Points on a hilly landscape, in no order, each with its height.
From any point a climber steps to the highest of the 2 points nearest to it. It stops when none of these is higher. Distance is the straight distance between rows; heights are no part of it.
vemuk (h 0.27): [ -7 -13  12   3   6  14  -2  10  -3 -13 -27  -3  17   1 -10 -22   6 -21
   7   2 -15 -27 -15 -17 -11   2   6  13   4  12  -8 -15   6  16   3   8
 -16   8  -8   3   7   0  12  -4  -4   0   8  18   3 -16  16   7  25  -8
 -13 -10   8  11   1  -2   2]
Kopa (h 2.79): [ -6  -8   3  -2  16 -12   3  -8  12   0  -7   1   8  -5 -10 -15  -7 -11
   0   1   6 -10  17 -24   0  11   2  -3 -16   8   8  -3   1  -4  -7  -2
  -1  11 -10  14 -10  -3 -11  -1 -19   8 -11 -12  -4   1   0   7   7   3
   9   8  13   0   2  -5  -5]
fub (h 3.94): [ 11 -15 -13 -12  -9   3 -18   9   7  -3   6   2 -20  -3  -3  14  -3  -1
   4  12  11   8  10  29   4 -20  -3   1  -5 -17  -8  26   2   5  -2 -10
   5  -1   7  10  -5   0  -2  14   4 -17  -4 -21   1  18  -5 -15 -12  -1
  -5 -19 -10  -4   7 -10  13]
zeriz (h 0.84): [ 23  -4   1 -17   2  -5   2  -4   0 -18  11 -16   5  11  -1 -31   1   0
  -3  25 -26 -26   8   5  -4  12 -19  19 -19 -13  -5  -2  -1  20 -18   8
   0  10   6  -5  22 -11 -15  11 -27  -2  16   4  -7 -25   9  30   7  -3
   7  -4 -16  -2  11 -11 -13]
buzon (h 4.89): [  3  13  -9  -1  -3  15  -7  -2 -10  10   9  12  -4  15 -13  24 -10  15
  -1 -10  11   6   7   6   0   1  18 -15   5  32  18  11  -8  -8  13 -11
  -3 -22  18   5   1  14  18   8  29  -7 -31   0  11   1 -15   3 -28   9
  -2   7 -14  -3  -7  11  26]
zakoz (h 2.01): [ -5  -6  17  14  25  -1  18  -7  11  15  -6  -6  22 -15  -1  -4   8  -9
   8 -22  12 -11  -5 -44 -31   7   6  -3  -4  22  14 -10   0   9  20   2
  -2  -1 -11  -9   7   5  -6  -9   3  23  -3  13  10 -12  -5  10  20  -8
  10  32   6  -1  -3   3 -10]
kam (h 3.20): [ -4  15   2  16 -17   8  -7   7 -13 -16  -5  13 -13   8  21  10  -4  10
 -22  -6  -1  22 -21  11  21  10   2  12  33  -7  -6  -4   0  -7  -3  -2
  -5  10  12  -5 -12  -4  16 -10   7  -9   6  16  -9  -1  13  -7 -14  11
  -2 -16   5   5  -9  17   8]
taf (h 3.69): [ -8  -5  -3  -8  -4   4   5   4  15  -3 -14  -4   5   0  -1   1 -17  25
  -2   6  -5  -1   0 -17  17  11  -9   5  -3  11  11  -3 -12   9   4   3
   4  -5  -1   0  18  -1   6   2   6  -1 -28  -9   0 -13   7  21 -13   7
  -3 -23  -6   2 -14   9  16]
rilib (h 2.24): [-15  -2  13 -13   5 -13   8  -3  23  21  21 -14  14 -19   7 -11  14  -4
  15  -9  18   9  10  -1 -16 -16   4  -6 -18 -14  -1  18   6 -11  -2   2
   6  -2  -9  -2  -2   1  -2 -15 -19  15  24 -17  17  16  -2 -17  22 -10
   2  11   6  14  -3 -17 -32]
Gevaf (h 2.25): [-10  -4  15   2  23  -5  19 -12  12  12  -5  -2  37  -7 -15 -15   6 -11
  15  -4   2 -20  17 -38 -20   6   5  -3 -17  28  22 -18  -3  15   6   1
  -3   8  -9  -3   8  -1   4   3   0  22  -8   6  13 -17 -13   7  23  -8
  13  22   0  -3   7   1  -7]
bevus (h 4.30): [  9   2  -8   9  18  12  -5  -9 -23  12   4  14   5   8 -19   5  10 -27
  10 -14   8  -9   6   1 -24  -8  21 -18   3  20  -3 -13  13  -5   5 -10
  -7 -12  -5   5 -17  14  -4   5  13   5  -3  16   1   4 -21 -16   4  -8
  -1  33   5 -13  11   1   8]
Ramiz (h 0.90): [ 24  10   8  -1  -1   1   2  -9 -21 -15   8  -9  -6   1   2 -27  12  -1
  -5  19 -34 -17   3  13  -8   9 -25  15 -10 -20  -8 -16  -4  13 -19  15
  -3   8  10 -16  14 -13 -20   6 -23   0  31  19  -2 -20   5  21  10  -7
   9   9 -12  -8  17  -1 -16]
fogul (h 4.41): [  2   5  -1   6 -10  10 -16  -3  -5  16  24  -6   2  -1   7   9  23  -1
  -8  -8  22  12 -16  18 -22 -18   4   3  13  -1 -12  17  20  -4   4   3
  -2 -17   7  -6   0   3  16  -2  11  -2  24  18  23  21  -1 -21   6  -7
   0  16 -11   5  -3   6 -11]
tabar (h 2.31): [ 15  -3  12 -14 -19 -14  -6  13  11 -26 -20  -4 -14   4  13   2 -17  -5
  -7  21 -29 -19   0  19  19   5 -26  18 -10 -30  -8   7 -12  23  -8   7
   3  13  12  -6   9 -15  -5   9  -6 -13  -1   4  -3 -19  24  28 -12  -2
   1 -42  -4  -6   3 -11   4]
dinal (h 5.30): [ 21 -10 -25   8   6  27 -24  15 -17 -12  -6  13 -10  19 -17   4  -3 -13
  -6   3   4  -4 -19   3   0   0  13  -4  23  15 -16  -3   5   7  -4 -15
  -6  -4  -4  16  -6  14  -1  18  21 -13  -9   6 -20   2  -8   2  -6   0
 -11   1  -3 -11   3  11  19]
kuzu (h 3.87): [  5 -10 -18  -1  -2  13   6  13  12   2  -7  -2  -8   0   1  17 -12  26
  -4  -1   7   9 -10 -15  11   2 -11   3  12   9  -4   6  -8  11   9  -4
  10 -11   2  -6  21   4  -4   7  18  -8 -25 -13  -3  -8  -2  17 -14   9
  -8 -12 -10  -2  -8  15  22]
fev (h 4.85): [ 23  -6   1   9 -10   2 -11   7  -6 -11 -16  12 -21  -6  10  18  -4 -27
  -6 -12   9  -1  -3   8  -9  -8  18  -3  20  -7 -25   0  -1   9   7 -16
  -2   1   0  12 -33   5 -14   8  18 -14   0  15  -2   8  -8 -15 -13  -3
   3 -10  19 -28  13   6  20]
Tunol (h 4.84): [ -5  18   2   6   1   0 -16 -24 -22  -3  12  20 -16  21 -16   5 -19  -5
 -11   0   0   3  12  19   7  21  15  -6  -4  13  24   8  -2  -4  -4 -12
 -14   1  16  14 -25  10  24   4   1  -5 -31  10  -9   9  -1  -3 -31  11
   0  -4  -1   0  -4  -2   1]
der (h 0.37): [-10  -5  -1  12   8  15   2  16 -15  -8 -26   1  18   3  -5 -12  16 -10
  11  -9  -8 -14 -30 -28 -11  -3   9   2  25  16 -13 -26  13   3   6  10
 -15  -1 -12  -3   9   5  11 -15  14   6  16  15  -5 -12   7  -9  34  -7
 -24   8  10  13  -1  10   2]
fofas (h 3.81): [  1   1  -9  -1  14 -11  29  -2 -12  13  -8   5  19  -4  -9   6   2  -6
  16  -8 -17  -9  18 -11   4  -5  -1 -19  -8  13  -1 -29  -4  -7   4   9
  10  -9 -20  -4   2  -1 -22   0  11   7  -6   3   2  -1 -20  -6  -2  -6
   4  19  -1 -20  13   5  14]
Saz (h 4.50): [  2   5  -2   0  -5   4   5   5   5  15   2   6 -11   0   7  37 -15  19
  -3 -17  23  14   7  -1  -7 -11  11 -12   4  22   7  20  -8  -2  21 -15
   4 -24  18   0   2  14   2   4  31 -10 -29 -10  12   6 -14   3 -32   9
   0   5  -6  -7  -6   8  31]
nugi (h 0.63): [-10 -14  -8 -22   8  -2  31   5  23  16 -15 -17  31  -5  -3 -20   2  24
  24  13  -7   0  -5 -27   2  -6 -12  -5 -15   7   0 -13  -2  -1   1  10
   8  -3 -21  -3  23  -4   3   2   6  13  -2 -27   3  -5 -11   3  22   1
 -13   0  -7   5  -9  -1  -3]
Biza (h 0.13): [-11 -11   4 -16 -17   8 -10  18   4 -23 -29   7  -1  -4   0  13  -2  -6
   8  10 -13  -3 -15   8  20 -12   7  12   2 -13  -7   9  -3   7   3   6
  -3  14   3   0   0  -1  27  -1   7 -16  -2  -7   5  -4  21 -18   5  -6
 -28 -49   3  17 -11 -14  19]
zizot (h 4.26): [ -2   7   8   5  14 -11  19 -14  -2  24   6   6  14   1 -11  13  -1   2
  11 -20   8  -3  23 -15 -15   0   8 -19 -15  26  30  -4  -3  -7  17  -4
   1 -12  -6  -6   1   8  -6  -3  10  16 -17   1  12   3 -25  -1  -5  -5
  20  37  -3 -12   3   0   2]
zana (h 5.77): [  2   7  -1   8  16   7 -15 -21 -12  13  28   1   4  18 -18 -13   2  -1
  -7   0  14   2   4   1 -20  14   3  -4  -1  12  21   2   6  -8  -1  -4
  -9  -2   5  -3  -8   5  15   3 -15  11  -1   9  -3   7  -7   5   4  -3
   9  26  -7   8  -1  -1 -20]
vafur (h 4.14): [ 25  -6  -2  18  18  15 -18  -4 -17   4   2  -2  -1  11 -14 -21   8 -23
 -13  -8  12  -8 -10 -15 -29  11  10   2  20  17  -3 -12  10   5   1  -9
 -12   0  -5   6 -15  11 -10   7  -7  11   6  21 -13  -3  -5   9  10  -6
   7  24   7  -9  10  16 -10]
nare (h 4.54): [ -4  -5   3 -10  -4  23 -31   5  -7  -4   9  -1   5  15 -16 -21  11 -15
   4  14   1  -3 -21  17 -19  -3   8  13  -3   3  -2  18  14   2  -5  -3
 -16   3  -2   5   1  11  31   7 -10   0  21  -1   1   5  14 -10  19 -15
 -19 -17  -7  24  -9 -15 -17]
nasib (h 4.11): [ 11 -17  -7 -15 -16   9 -25  21   6 -12  -1   2 -16   7  -1  14  -6   4
  -2  16   0  -2 -12  25   6 -10  -9  15   5 -13  -6  29  -3  16  -1  -1
   1  -1  13  -2  11  -1  12  15   8 -18  -1  -8   3   1  13   6 -10  -4
 -10 -33 -18   2  -2  -5  12]
Bida (h 5.06): [ -7   2   8  -6  -2 -20  19  -4  25   8   1 -13  -6 -18   9  -3 -12  19
  -1   5  -6  -3  16  -7  15  -3 -19  -6 -22 -16   3   0 -13  -5  -6   3
  15   2  -3  -3  14 -15 -25  -7 -19   6  -4 -17   1  -4   7  14  -2   6
  10  -2   2   3  -9 -11 -10]
fipo (h 5.83): [ 14   5 -24   4  -3  14  -3   7 -35  -1  10   4   1  13  -9  -5  27  -1
  12   9 -12   7 -20  12 -10 -11  -8  -5  23  -2 -23 -14  18  -6  -9   7
  -4  -6  -6  -9  13  -3   0   4  14  -5  38   9 -10   3 -11 -15  31 -10
 -11  29 -18   0   9   8  -4]
Kivu (h 4.58): [  6   1 -17   5  12  -3  17   2  -7  15   6  -1   4  -3   3  14   5   7
   3  -7   6  10  -4  -6   1  -5  -1 -13  12   4  -5 -11   1 -16   6   6
   9 -12  -9  -8   8   4 -17  -5  16   1   2  -5 -11   7 -15  -6   1  -2
   6  28  -5 -10   2   9   6]
ratoz (h 3.80): [-15  12  18   6   1 -11   9 -15  -2  11   2  10  10  -3  -9  13  -8   1
   6 -14   5  -6  22 -14  -8   9  14 -11 -16  20  31  -2  -9  -3  11  -1
  -4  -6   3  -3  -3   6  11  -5   9  12 -27   8  19  -3 -11   3  -8   2
  14  15   4  -3  -4  -2   3]
tuvi (h 4.47): [ -3   5   2  -8 -11 -18  22   5  15 -12 -15  -7 -10 -14  11  -3  -5  10
   2  13 -25  -4  16   6  30  -6 -21  -5 -17 -32 -11 -11 -13   0 -12  11
  15  11  -3  -8  10 -23 -21  -7 -13  -5   2 -15  -1  -7   8   8   4   5
  -2 -20   4   2   3 -15  -2]
Zod (h 2.81): [-19   8  33   5 -12 -17  -7 -17  13   7  17  -4  -3  -7  10   1  -4  -3
  -3  -5  13  -4  12   9 -10   5  -3   3 -14  -7  18  15  -3  -6   2   2
  -8   4  13  -4 -15  -2  15  -9 -21  12   8  13  14   6  15   4   0  -4
  16  -6  11  12 -10 -14 -23]
kuvu (h 0.58): [-15 -11  -6  -2   7   8  20   8  15  11 -18 -13  27  -3   1 -12   3  29
  12   0  -2   5 -27 -39  -5   5 -11   3   3  19   5 -11  -1  -1  10  13
   0  -8 -17  -5  27   1  15  -7  15  15  -3 -12  -1 -14   1   9  17   8
 -18  -3  -5  12 -23   9   0]
lumug (h 4.09): [-14   5  -1  -7 -14   5  -8   1  -4  -4  10  -4  -1   0   3   1   4  10
   1  10  -4   2  -6  15   4  -2  -4   5  -4  -6   4  11  -6  -6   0  11
  -1  -5   8 -10  12  -5  17  -9  -4  -3   9  -2   8   3   8  -2   1  -1
  -6 -10 -10  18 -12  -8  -3]
gedo (h 6.08): [  9   9 -23   5  -2  23 -13   1 -29  -7   5  24 -11  18 -13  22  -3 -10
   1  -3   2   2  -1  22   9  -7  19 -14  14  17 -12  -2   2  -4  -3 -19
  -1  -9   8  18 -13  11  11  14  28 -16 -16   8 -11   8 -18 -17 -22   5
 -14   5  -8 -11   4   7  28]
nedap (h 3.50): [-25  16  -4   4 -18   4  -2  12  -2 -15  -3   8  -5   6  22  11  -1  25
 -15  -2  -4  32 -22  14  34   1  -5  12  24 -20   2   5   1 -16  -9   3
   1  16  11 -10  -1 -12  25 -14   1 -11   8  -5  -8   1  15 -16 -11  13
  -6 -21   1  17 -13  13   0]
Voki (h 0.11): [-11   2   9  -5 -28   2   3  15  -4 -28 -33   7  -4  -3  11  18  -4  -1
   9   6 -23  -9 -11   7  29  -4  -2  12   7 -11  -5  -4 -10  12   5  12
  -2   9   5 -12   2  -8  21  -9  13 -17  -4  10   9 -11  22  -3  -2   0
 -19 -46   3  12  -7  -7  24]
lazi (h 4.15): [ 10  -2  -5  -1  -4   5  17   9  13  10 -12  -2  -9  -6   8  34 -17  23
   3 -13  14   7   1 -15   1  -6  -3  -8   4  17  -3  10 -14  11  19 -10
  10 -22   2  -6  11  10 -12   9  32  -7 -31  -5   9  -9 -12  13 -25   6
  -3  -3  -2 -14  -2   9  34]
vor (h 1.74): [ -7  11  -4   3   4  -8   3  -3  -5  12  21  -9  14  -6   8 -18  14  18
  -7  -4   0  17  -5   6  -2   0  -8  -3   2 -15   3  -1   6 -21 -11  12
   4   0  -3  -9   1  -6  -1 -14 -14   7  29 -11 -10  11  -1  -6  12  -3
   7  17  -5  13  -4   0 -32]
defi (h 3.96): [  4   6 -13  -1  -8 -19  28   3  -1 -12  -6   3 -17  -7  14   8  -3  16
   0   5 -20  15  12  18  36  -1 -19 -15  -4 -33  -9 -16 -10 -12 -14  10
  22  10  -3  -8   5 -22 -28  -6  -1 -11   2 -19 -15  -3  -3   0  -7   6
   6  -3   2  -8  10  -1   3]
gero (h 5.17): [ -6  14  20  -7 -11 -29  12 -13   2  13   7  -2  -9  -9   4  26 -12  12
  17  -4  -2  -5  42  16   4 -13  -9 -19 -30   0  17   3 -15  -9   5   0
  11 -15   8   0   6  -7 -12  -3   1   2 -19  -5  17   6 -18  -3 -23   4
  23  11  -8 -12   7 -16  12]
Tese (h 2.46): [ 12   3   1   4 -16  -1   0   7 -11 -22 -17   0 -16   2   5   0  -6  -6
  -5  15 -24 -10   0  11  19   8 -15   9   3 -15  -9 -10 -10  15  -6  10
   0  10   5  -6   1  -8 -12   4  -2 -11   0  13  -7 -10  12  16  -7   5
   0 -19   0  -7   6  -2  11]
tinus (h 2.41): [ -9  13  20   8  -5 -18  -3 -15  18  14  23 -11  -6  -8  12  -2 -11  22
 -20  -9  13   6   8  -1   3  13 -11   3 -13  -4  23  12 -11  -7   2  -1
   5  -1   7  -7   1  -4  -1  -7 -24  20   0   3   3   0  11  20 -13   7
  20   9  -1   9 -18  -6 -29]
mugiz (h 2.02): [-12  -1   2 -10  18 -18  21  -3  10  22  15 -13  25 -16   5 -14  13   6
  13  -9  12  12   4  -7  -7 -13  -2 -16 -10 -10   3   5   7 -23  -4   7
  11   2 -15  -4  -4  -1 -12 -17 -14  11  20 -24  -4  12  -6 -19  22 -11
   5  24   6   7  -2 -10 -30]
Bebur (h 3.78): [-32  13   9  -5 -19  -4  -5   3  11   2  12  -7   1  -4  24  13   6  17
 -11  -2   7  24 -14  21  19 -14   0   6   4 -21   3  21   1 -17  -4   5
   4   1  13 -12  -2  -5  31 -18  -3  -3  13  -3  13   9  14 -21 -10   6
  -4 -20  -1  24 -22  -3 -12]
kunad (h 4.25): [-10  -7  -5 -17 -14   8 -17  11  14  -5  14  -8  -6   0   2  -3   1  13
  -3  16   0  10  -7  20  11  -7  -5  11  -7 -13   1  28  -4  -2  -5   3
   4   3   7  -6  12   2  18   4  -7  -5  10 -23   5   7  11   0  -1   1
 -13 -28 -15  22 -11 -12  -5]
nekul (h 3.51): [-20  -8   4  -4   1   1  -2  10  20  -8 -16   2   1  -2   6  -4 -21  21
 -13   1   3   3  -5 -19  23  14  -2  10   1   8  10   8  -9   3   2   0
   0   8   0   3   3  -1  11  -6  -7  -2 -21 -20  -5  -8  20  17 -11   6
  -9 -33   6  14 -21   3   6]
Puzu (h 4.39): [-14  -4   5 -20  -9  11 -24  12  14   2  19 -15   9   6  -6 -22  10   0
   6  13   5  10 -23  14  -5  -5   9  18  -3  -6  -3  31   8  -2  -4   3
  -5   0  -4  -6  12  16  29   5 -15   5  23 -20  14  11  16  -5  18  -6
 -19 -26 -13  39 -14 -17 -21]
Ped (h 3.73): [  2 -13 -17 -20   3   6 -15   5  -1   4   1   9  -9   0 -17  16   5 -14
  21   7  11   5  19  28  -6 -28  15 -11 -17   4  -6  20  13   0   2 -15
   1  -9   2  20  -4   9   2  15  15 -18 -16 -27   8  22 -22 -38 -11  -3
 -14  -5  -6  -9  11 -18  22]
pemo (h 6.01): [ -7  10   5  -4  -3 -25  17  -8  12  11   5  -4 -10 -15   9  15 -14  21
   2  -2   1   5  28   8  15  -9 -12 -18 -20 -10  11   1 -14 -13   0   0
  16 -11   2  -5   8 -11 -20  -8  -5   3 -16 -16   3   4  -8  -1 -16   5
  17   9  -3  -7  -4 -11   4]
supob (h 1.00): [ 13   7  13  -6  -5   3  -6 -13 -23  -9   7  -4  -5   0  -5  -8   8 -16
  12  17 -19 -21  11  23 -11  -1 -12   8 -15  -8  -1  -4  -4  15  -9   6
  -4   0   6  -3  -2  -7  -5   2 -12  -1  15  22   3  -1   3   3   3  -7
   8   3  -8  -5  13 -11  -4]
giz (h 5.32): [ -6  15 -10   0  -2   7  -9  -9 -21  -3   9  21 -11  16 -13  18 -18   5
  -1  -4   0   6  17  18  14   8  17 -13  -1  18  15   4  -8  -7   0 -10
  -2 -11  16  13 -10   9  19   8  16  -9 -36   0  -2   7 -13  -6 -35  13
  -4  -8  -8  -3  -2   3  20]
Sovo (h 3.90): [-18  -2  12  -1 -16   3  -9  -1   8  12   9  -7   4 -11  15  17  14  -4
   2 -12  25   3 -14  13 -17 -21  12   4   3  -4  -4  25  11  -3  16   3
  -4 -12  10  -7   0   7  29 -13  13  -3  12  12  32  14   9 -23   2  -5
  -7  -2   0  13 -12  -5  -4]
seb (h 1.11): [ 23  12  13   5   1   5 -13 -21 -31  -7   8   2 -14   8  -9 -14   1 -20
  -6  11 -22 -14   9  17 -12  17  -7  10  -7   1   5 -12  -3  10 -12  -3
 -10   7   5   5 -19  -5 -12   7 -18   4   6  24 -16  -1   2   8  -5  -6
  15   5  -1  -9  14   2 -11]
bunob (h 0.20): [ -9 -17  16  -6  -1   1  -9   9  17  -9 -17  -4   7  -6   0 -10  -4 -17
   0   3  -1 -18  -7 -11 -10   2   6  14  -7   0   2   8   1  14   6   3
 -12   9  -5   6  -1   1   5  -3  -9   0   2   4   7  -8  19  10  11  -8
  -4 -21  10   8  -7 -10  -2]
folop (h 1.56): [  5   7  -6   8  -5  -6  -3   3   0   0  13  -6  -6  -8  13 -14  13  13
 -15   3  -8  17  -6   8   7   5 -10   7   8 -21  -9  -6   3 -14  -9   9
   2   7  -2  -2   1  -8  -8  -5 -12   0  27 -10  -9   6   5  -2   5   3
   4   1   3   3   3   8 -21]
posuz (h 3.22): [ -4  -7  -6  -4  17 -18  18 -10   3   2 -14   7  10  -7 -10  -8  -5 -17
  14   0 -15 -11  31 -15   7   1   1 -10 -24   8  -1 -19  -2  -1  -9   0
   8   7 -16  20 -12  -6 -20   6 -11   4 -17  -9  -2   3 -12  -4   3   6
   5   7  10 -16  18  -3   6]
Lozig (h 4.32): [  9   5  -8  16   5  16  -5  -2 -23  11   6   9   5   6   3   9  19 -23
   1 -14  17   6 -18   1 -20 -14  16 -14  27   8 -18 -11  22 -14   5  -9
  -7 -10  -2   1 -14   8  -1  -3  22   0  18  25   0   9 -15 -28  10  -9
   0  31   5 -11   5  13   4]
kibas (h 2.91): [  7   3 -12  10 -10  11  -8   5  -9 -12   2  11 -19   9   9  14  -9   9
 -17  -3   9  16  -9  14  16   5   5   3  26  -2  -6   5  -3  -1  -1  -7
   2   1  12   1 -10   3   3   3  10 -12  -7   3 -10   6   1  -1 -19   9
  -1 -11  -2  -4  -4  13  18]
lagof (h 2.47): [ -7  -5  10   4  16  -2   1 -11  -3  -3  -8   7  23   6 -22 -18   0 -22
   8   4  -7 -22  13 -25 -10  15   9   4 -15  26  14 -13  -1  13  -4  -2
  -8  12  -6  11  -6   0  10   8  -9   7 -14  13   1 -14  -3   8  13  -2
   8   4   6  -1   9  -3  -5]
nas (h 4.13): [ -8  20  15  18   6 -13  -7 -35 -19  -2   7  17  -9  16 -12  -2 -18  -8
 -17  -6  -2   1  15  -2   0  32  16  -6  -3   9  31  -6   2  -8  -4  -9
 -15  11   9   6 -35   7  18  -4 -15  10 -20  21 -12   3   1   4 -17   9
  10   7  14  -2  -1  -1 -12]
gutof (h 0.68): [ -8 -10   5 -28  -2  -6  17  -6  28   9  -2 -16  22  -5  -6 -11  -2  11
  23  15  -2 -13  19 -15  -4  -5  -7   0 -31   9  10  -1  -6  10   1   0
   4  -1  -8   4  22  -7   2   8  -5   6 -10 -13  16  -8  -8   8  10  -1
   8  -3  -8   1  -2 -10  -1]
Fule (h 6.15): [ 14 -14 -10   4   8   5 -18   8  -6 -16 -22  18 -15   3  -5   1 -14 -23
 -10  -2   5   0  -1  -2   5   6  16   2  10  -1 -12  -3   0  10  -6 -14
  -5   7  -6  21 -25   5 -10  10   7  -9 -15  -4 -17   6   0  -5 -13   0
  -5 -16  14 -17   5   4  12]
fefa (h 4.94): [ -4  -1   3   9   2  15 -28  -5  -7   5  17   1   3  16 -10 -16   6  -7
 -12   2  14   5 -17   9 -20  10   5   9   9  10   7   9  14  -3   1  -2
 -17  -2   5   4  -8  11  25   2 -11   5   9  12   0   7  11   1   6  -7
  -6   0   1  14  -8   1 -20]
lasov (h 2.48): [-12   0  25  -2  -7 -12  -3  -5  24  12  18 -15   2 -17  11 -14   9  -3
   0  -7  13   2   4   3 -11  -4  -1   6 -16 -15   3  16   4  -3  -1   2
  -3   2   1  -1  -8  -2   0 -10 -25  15  25  -2  16  10  14   0  12  -6
   6  -8  10  14  -6 -14 -34]
pori (h 5.31): [ 25  -8  -7  12  15   5   1  -3 -10   3 -10   3  -3  -2  -8  -1   4 -30
  -2 -13   7 -11   5 -12 -23  -4  14  -9  12  10 -16 -17   4   5   4  -9
  -1  -5 -12  10 -19  12 -32   8   7   8   0  15  -9   3 -17   1   4  -4
   8  28  16 -26  18   9  12]
gufe (h 3.25): [-28   2   2   2  -1  -2   2  10  11  -8 -11   9  -7  -4  22   9 -20  26
 -22  -8  12  22  -7  -5  37   7   1   8  14 -10  10   7  -6 -10  -2  -6
   6  11   7   0  -6  -4  13 -14  -7  -6 -17 -22 -12  -4  18  -1 -18  14
  -6 -32  18  17 -20   8   5]
gofin (h 0.79): [ 18 -11  -3 -19   7 -12   8  -5  10  -9   0 -15   7   4  -6 -21  -7  -5
   7  22 -17 -30  25  -3   2   5 -13   8 -25  -6  -7  -5  -3  19  -8   1
   7   6   1   8  17 -13 -18  13 -20  -4  -5   2  -6 -18  -1  21   1   0
  12  -3 -10  -9  15 -12  -4]
pusa (h 0.16): [ -7 -23   7 -16  -6   1 -14  22  28 -15 -29  -2   2  -6   5  -4 -10 -10
  -3   6  -4  -4 -14  -6  12  -7   4  16  -2 -15 -10  17  -1   9   3   3
  -7  16  -4   5   0   0  13   2  -7  -9   4 -17   3  -4  27   1   7  -6
 -23 -48   7  15  -9 -11   5]
ger (h 5.09): [ 18  -2 -18  11  -4  20 -14   6 -18  10  17   2  -3   8   0   7  24 -11
  -1  -2  16   8 -21  10 -21 -17   6  -5  27   5 -25   1  22  -4   4  -6
  -3 -13   1   0   3   6   1   8  18  -5  26  17   5  15 -10 -20  14  -9
  -6  25 -11  -7   5  12   0]
Kevom (h 2.35): [ 27  -9 -26   7   0   4   1   7   7   1  13  -8 -19   2   3   2   5  16
 -14   4   6  13 -13   2   4   4 -17   5  15 -10 -14   1  -1   7  -2   2
  15  -5  -2  -8  18   2 -30  16   5  -4   4 -11 -11  -4  -7  24  -6   8
   1  18 -13 -16  11  18   2]
Pifan (h 3.86): [ -1  -9   3   7 -10   2  -3  10   8  -1 -12   3  -9 -12  21  23   9 -18
  -1 -15  22  13 -13   8  -3 -21  16   1  20 -15 -19   7  14  -1  11 -11
   1   3   3   4 -18   3  -2  -5  18 -15   7   5  12  10   2 -30  -3  -2
  -3 -10  18 -12   4   8  14]
Gomas (h 2.23): [ 15  -5 -12   0   1   2   0   5   6  -1   6 -14  -5   0   3  -8  -1  11
 -10  11  -5  -4  -8  -6   0   6 -17   8   1  -7  -4  -1  -5  13  -1   8
  10  -4   1  -9  24  -2 -21   6  -5  -1   2   0  -4 -13   2  27  -2   5
   3  10 -13  -5   4   5  -3]
tumoz (h 0.72): [  0 -12  11 -27   3 -21  18  -6  34   5  -1 -15  13 -11  -6 -12  -4  -6
  23  16  -5 -25  34 -12  -3 -11  -8  -2 -38   1   1   5  -4  12  -3  -7
   6   4  -5  10  12 -10 -17  10 -21   3  -6 -15  14  -7 -10   6  10  -2
  15  -3  -2  -5  13 -18  -6]
gabu (h 3.33): [  1   9  -8   9   4 -16  31   6 -11 -10 -18   1   1  -5  14   3  -1   0
   4  -1 -21   7   4  -1  29   1  -7 -13   7 -23 -12 -31  -6 -13  -9  12
  10  10 -13  -3  -4 -12 -29 -12   1  -4   5  -4 -19  -4  -3  -7   3   5
   5   8  16 -15  13   5   3]
voto (h 3.45): [-21  16  19  11   1 -18   2 -23  -4  -2   1  13  -1   0  -1   3 -12  -6
  -5  -9   3  -2  15  -6   4  20  12  -6 -11   4  28  -2  -5 -11   0   0
 -10  10   6   0 -22   1  13 -13 -11  10 -17  13   2   2   5   0  -8   6
  10   1  19   5  -8  -7 -11]
Zefev (h 4.96): [  9   3  -4   6  27   1  -3 -18 -15  13  16   4   6  12 -25  -5   6 -16
   6  -7   9  -6  21  -4 -21   3   8 -12  -9  18  18  -4   4  -2   0  -6
  -5  -5  -4   3 -10   7  -5   8  -7  14 -10   4  -1   6 -21  -1   5  -4
  15  39  -4  -8  14  -3  -4]
rugo (h 0.49): [-12  -6  -3  13  13  11   7  10   2   0 -20  -1  16   2  -4  -9   4   7
   2 -11   3  -4 -30 -39  -4   8   5   5  21  23   0 -17   5  -2  11   7
  -7  -6 -13   0  11   6   8 -13  15   9  -5   0  -6 -12   6   4  17   3
 -18   5   8  11 -14  16   5]
Bave (h 5.21): [ 14   1 -28   6   7   5  10   9 -21   1   6   4   1  10  -8   5  11   2
   7   5  -8   4 -10   4   4  -5  -5 -10  18   2 -14 -19   6 -11  -4   9
   7  -8 -10  -7  10  -1 -19   2  17  -4  14  -3 -16   4 -15  -4  13   0
  -3  26 -12 -10  11  10   9]
vutep (h 2.57): [ 26   2 -20  14 -14   4   2   4  -2  -6  14   3 -27   5  11  13   1  18
 -25  -7   5  24 -15   5   7   9  -5   3  34  -7 -20   3   0  -1   0  -6
  14  -3   3 -10  -1   0 -19  11  10  -5   8   5 -13   4  -7  14 -15  10
   7  13  -8 -17   8  28   7]
luzot (h 1.32): [ 17  10   8   7   2  -5 -13  -8  -6  -3  15  -6 -12  -4   3 -28   8  -7
 -18   9 -17   1   8   7 -10  19 -14  13  -7 -14  -5  -3   2  -7 -11   1
  -7  14   1  10 -16  -7 -18   6 -36   5  21   0 -15   2   9   6   4  -4
  13  -5   9  -3  13   3 -28]
Lek (h 2.80): [  2  11  -2  14  -6  -6  11   6 -14 -24 -24   5 -10  -1  17  -1  -1  -3
  -4   0 -21   8  -5   2  28   9  -5   3  17 -23 -13 -28  -7  -4 -10   7
  -2  20  -5   1 -10 -11 -12 -14  -1  -7   9   7 -17  -6  11  -7   1   9
  -2 -12  22  -8   7   8   5]
fusir (h 1.73): [ -6 -16   8   7  22   5   6   2  16  21   5 -11  20 -18  -1  -6  17  -9
  10 -21  26  -1 -15 -29 -38  -7   5   1   1  15   1   5  11   8  18   2
   0  -7 -13  -3   7  10  -1 -11  -1  18  14   5  14   0   2  -2  27 -10
  -4  27   6   7  -2   2 -19]

Call two points neighbours if one is among the 2 nearest of the other. Go from one point of each pair to the other, from neighbour to neighbour, staying as high as possible. Name the lowest point that can't be avoided.
gedo, pori => Pifan
giz, Fule => dinal
pemo, giz => ratoz
ger, pori => bevus

Where does a climber stop that starts at each point below?
Voki => pemo
nugi => Zod
Gevaf => fipo
luzot => Zod
Biza => Zod
nekul => giz
